A landscape with many peaks, sampled at points; each row gives a point and its height.
A climber steps from a point to the highest of its 4 nearest points, and stops where none of them is higher. Distance is the straight distance between rows; heights are no part of it.
poro h=629: [174  93 125  99 101 142 133  89 110 168 178 163]
Gutom h=366: [124 158 133 152 151 142 125 150 169  94  89 118]
Tekep h=484: [126  88 125  97 115 112 133 109  72 188 159 136]
sim h=351: [159 114 126 152 124 109  98 137 196  50 130 152]
roda h=487: [161 104 126 121 130 106 105 142 191  83 110 144]
Nimi h=219: [ 87  90 141 130 134 119 155 146  74 187 135 101]
nama h=515: [176  75 147 130 133 175  58 127  92 176 110 153]
damug h=368: [113 120 127 126 126 135 118  78  89 104 169  57]
zarin h=476: [146 148 144 149 160 143  88 139 184  61 114 119]
ruvi h=753: [152 120 140 111 157 122 100 159 168 105  85 140]
meruk h=560: [155 105 137 114 140 110 106 162 173 126  74 144]
mil h=47: [152 127 127 117 187 125 117 127 163  29 194 137]
rogun h=346: [ 96 179 130 175 145 152 158 132 141 101 114  90]
Fakek h=325: [134 123 119 126 102 100 113 149 169 157  78 153]
fefon h=482: [131 142 133 100 194 149  95 139 143  55 135 124]
sutu h=534: [105 118 150 127 134 122 161 163 106 203  95 130]
Bor h=641: [186  76 138 113 118 165  70  90 100 151 147 136]
zap h=302: [123 121 123 117 103  86 121 151 154 172  68 166]
tud h=512: [163 108 126 107  99 148 121  73 110 140 177 138]
vez h=399: [123 124 132 121 135 110 118 162 141 168  69 142]
kikop h=503: [105 161 124 159 114 125 135 143 145 121 103 118]
Kasu h=490: [123 121 118 111  95 127 160  96  84 167 164 130]
gevu h=327: [122 141 127 127  94 131 156  72 107 110 172 117]
mabor h=177: [123 153 111 125  78  88 110 131 150 162  92 165]
Met h=505: [111 149 124 135 107 114 141 138 135 162  86 141]
lizal h=257: [150 143 113 116  78 136 154  86 118 147 169 167]
Som h=297: [ 84 136 131 156 133 138 172 123 113 130 135  73]
Zedok h=227: [167 117 132 139 153 126 120 142 189  34 178 163]
kule h=401: [159 119 127 128 135 112 107 139 201  65 125 138]
Gof h=665: [119 159 113 128  85 115 149  99 122 141 138 143]
bepi h=704: [126  66 139  85 147 127  87 119  39 175 148 123]
melo h=563: [143 135 153 113 171 140 118 159 155 109  78 123]
zopef h=97: [151 140 103 106 167 115 150 130 166  55 190 174]
pezi h=436: [135 173 149 117 208 173 110 150 133  87 103 103]
dimet h=168: [ 97 170 116 166 108 135 157  94 121  80 167 105]
Foses h=815: [109  94 138 111 129 116 124 107  63 158 146  92]
luf h=273: [ 95 165 112 171 124 127 157 117 126 120 140  94]
tef h=434: [110 184 114 164  98 126 133 124 149  95 121 126]
kini h=138: [159 119 124 131 165 123 109 132 176  31 169 152]
bolot h=317: [104 181 131 178 138 147 135 148 158  82 112 108]
guzu h=548: [152 106 112  99 105 133 141  94  86 170 173 150]
gurog h=229: [113 167 160 147 179 164 167 163 134 131 100  88]
musin h=152: [169  99 124  96 150 107 135 141 189  71 173 160]
Rit h=341: [114 179 112 160  86 104 111 113 167  77 111 149]
Sezad h=529: [142  79 125  97 121 129 127 116  58 171 167 128]
satos h=580: [112 148 107 132  89 112 157 112 119 162 129 136]
Suko h=453: [107 118 130 127 120 117 150 178 121 197  86 155]
bep h=546: [101 152 119 147 107 119 156 134 131 156 119 127]
Bal h=508: [111 125 113 120 104 113 162 121  97 181 135 147]
debo h=425: [143 149 107 104  91 120 143 116 111 176 126 182]
tama h=652: [101 133 139 137 139 131 160 156 124 167 100 115]
keta h=504: [177  68 126  92 119 147 104 106  88 172 161 161]
dirid h=410: [152  93 134 101 113 138 111  82  81 131 175 104]
Kupeb h=239: [128 133 108 110  88  89 115 145 138 186  82 179]
ladil h=865: [152 106 113 114 105  97  99 155 186 133  83 150]
nibir h=286: [ 91 139 125 158 130 141 153 101  99  92 166  47]
logot h=296: [ 97 175 144 169 178 166 157 150 136  95 119  90]
Muza h=455: [133 164 114 125  93 129 154  82 118 120 173 143]
Lilof h=212: [135 135 104 136  87  94 100 134 183 126  81 160]
zik h=452: [113 168 113 152  87 110 130 120 150 127 109 138]
didi h=582: [116 117 128 119 125 119 147  99  91 152 154  98]
Fus h=123: [160 111 121  96 169 116 127 134 174  52 167 156]
Vezu h=361: [111 184 106 158  76 118 131 101 145  86 130 145]
laka h=184: [ 88  77 140 117 125 110 155 138  71 192 137 113]
Gaf h=633: [143  88 146  95 136 163  60 117  48 167 124 117]
Nibi h=365: [114 161 150 143 166 148 142 162 142 128  86 109]
rav h=530: [106 103 137 107 136 129 122  98  66 132 160  63]
Danif h=247: [ 87  71 147 121 141 118 156 160  77 196 115 111]
tiv h=421: [ 97 168 131 163 145 148 149 152 139 123 107  99]
zeru h=458: [161  93 134 144 144 201  61 152  80 188  93 149]
taza h=472: [142 141 127 145 147 131  98 140 186  73 108 131]
renez h=635: [145 143 139 122 165 139  93 147 171  85  94 121]
rabuv h=370: [ 92 102 152 135 156 136 166 168  92 176 109  93]
kevuv h=676: [ 88 115 136 136 135 125 157 115  80 132 149  60]

For each start below, name the point where the climber stops.
mabor => ladil
Nibi => ruvi
kule => ruvi
Gaf => Foses
Kasu => Foses
Bal => Gof
Danif => tama
taza => ruvi
Fus => Zedok
